Points on a hilly landscape, in no order, each with its height.
A ball rolls from a point to the lowest of its 3 nearest points, and stops where none of them is lower. Distance is the straight distance between rows; heights are no part of it.
pesel height 72: -.03  -.21  .00  -.03  -.21  -.08  .07  .01  .20
Puv height 710: -.20  .12  -.26  .21  .31  .02  -.24  .08  -.07
boloz height 353: .27  -.01  .06  -.25  -.23  .01  .57  -.27  .05
viv height 183: -.25  -.40  .53  -.04  -.20  .12  -.13  .43  .26
dibaf height 188: -.16  -.30  .65  -.12  -.16  .23  .21  .29  .18
Vuvi height 141: -.19  -.37  .40  -.08  -.20  .08  -.04  .34  .20
ker height 187: -.21  -.31  .14  .13  -.16  -.13  -.08  .22  .25
Zunuv height 743: .03  .05  -.15  -.01  .84  -.25  -.56  .19  -.29
lekud height 191: .29  .34  -.27  -.22  -.21  .14  .17  -.36  -.13
fibad height 302: .18  .42  -.16  .09  .52  -.21  -.36  -.12  -.32
saf height 200: .04  -.25  .23  -.07  -.26  -.02  .23  .05  .16
lozo height 134: .33  .14  -.26  -.31  -.20  .18  .29  -.36  -.12
Tor height 685: -.29  -.03  -.24  .15  -.04  -.03  -.10  .05  .08
Sebiz height 348: -.17  -.19  -.08  .09  -.10  -.13  -.02  .06  .21
Gode height 748: -.34  -.04  -.27  .24  .21  -.04  -.22  .14  .01
nemel height 260: .08  .30  -.18  .15  .42  -.07  -.32  -.05  -.35
dat height 343: .09  .27  -.17  .09  .56  -.11  -.42  .03  -.33
sep height 315: .27  .43  -.16  .03  .34  -.14  -.27  -.19  -.31
zuv height 158: .01  .28  -.29  .10  .22  .02  -.24  -.08  -.24
sal height 235: .30  .44  -.22  -.05  .01  .11  -.13  -.31  -.26
kobi height 151: -.31  -.36  .04  .22  -.05  -.16  -.19  .27  .28
Muze height 683: -.09  .14  -.26  .19  .54  .02  -.38  .09  -.24
Fulo height 605: .56  .68  -.15  -.07  -.06  -.07  -.10  -.47  -.34
bel height 559: -.15  .17  -.26  .18  .31  .09  -.34  .08  -.18
tuges height 60: -.07  .20  -.28  .09  .07  .03  -.14  -.07  -.05
vuke height 178: -.10  -.23  .12  .01  -.20  -.12  .05  .14  .23
Nog height 118: -.37  -.42  .48  .02  -.11  .09  -.24  .54  .30
Dume height 323: .21  -.08  .08  -.21  -.26  .00  .50  -.20  .10
gog height 246: .10  -.18  .21  -.15  -.26  -.03  .40  -.05  .13
lole height 817: -.40  -.15  -.23  .38  .34  -.08  -.33  .25  .03
mub height 550: -.32  -.13  -.17  .26  .03  -.12  -.18  .12  .14
mano height 124: .18  .13  -.21  -.19  -.25  .07  .33  -.33  -.03
Mivo height 199: .18  .39  -.27  .00  .02  .04  -.19  -.22  -.20
Palev height 724: -.22  .08  -.22  .20  .59  -.03  -.41  .18  -.24
fof height 130: .17  .05  -.16  -.19  -.25  .05  .31  -.27  .06
fak height 159: -.30  -.35  .34  .13  -.17  -.08  -.21  .36  .29
tovak height 680: .12  -.03  .68  -.10  -.21  .27  .61  -.01  .03
negil height 249: -.36  -.30  -.07  .29  .08  -.12  -.21  .28  .25
bimep height 170: -.11  -.32  .48  -.09  -.15  .08  .15  .25  .18
badi height 90: .29  .09  -.18  -.26  -.20  .12  .51  -.35  -.05
nezur height 99: .13  .13  -.24  -.16  -.24  .10  .15  -.26  -.05
kono height 341: .47  .55  -.15  -.02  .17  -.18  -.18  -.37  -.34
babo height 136: .05  -.04  -.16  -.13  -.22  -.01  .19  -.19  .04
desuk height 204: -.37  -.35  .10  .31  .00  -.13  -.26  .41  .28
rizub height 744: -.27  -.04  -.25  .21  .63  .03  -.48  .27  -.21
rubu height 175: .06  -.23  .39  -.19  -.23  .05  .34  .09  .17
rof height 221: -.05  -.06  -.18  .01  -.17  -.01  .13  -.04  .11
toli height 467: .24  -.05  .27  -.20  -.21  .00  .59  -.18  .11
Bazan height 103: -.15  -.31  .36  .04  -.18  -.02  -.03  .28  .22
fugam height 536: .47  .55  -.21  -.21  -.19  .10  -.01  -.44  -.30
Buvev height 589: .20  -.07  .59  -.10  -.22  .12  .60  -.14  .11
roput height 725: -.12  .14  -.16  .11  .68  -.07  -.48  .18  -.29
Gebet height 310: .40  .40  -.25  -.24  -.20  .21  .17  -.45  -.25
Gosiv height 192: .10  -.23  .51  -.13  -.19  .09  .43  .05  .15
vipo height 307: -.27  -.25  -.09  .17  -.07  -.13  -.11  .18  .21
lolos height 286: .06  -.12  .00  -.13  -.25  -.06  .38  -.10  .08
Ragaf height 157: -.02  -.28  .49  -.15  -.26  .04  .21  .18  .17
Rede height 148: .00  .20  -.30  .00  -.10  .10  .01  -.21  -.06

Call two points neighbours if one is among the 3 nearest of the other. Go from one point of each pair to the other, from neighbour to neighbour, staying as low as possible. Name the highest point that can't be avoided.
nezur / Ragaf -> rof
Ragaf / Nog -> bimep
Bazan / Nog -> Vuvi
Nog / kobi -> ker
nezur / tuges -> Rede
nezur / badi -> mano

Two balls start at each pair of points below. Name the first point that both come to, or write none.
dibaf / lolos -> none
bimep / gog -> none
Gode / Tor -> none
bel / Zunuv -> zuv
Buvev / toli -> Ragaf
dat / Mivo -> tuges

For each start below, name the point where the ball stops.
lole -> kobi
tovak -> Ragaf
Muze -> tuges
Puv -> tuges
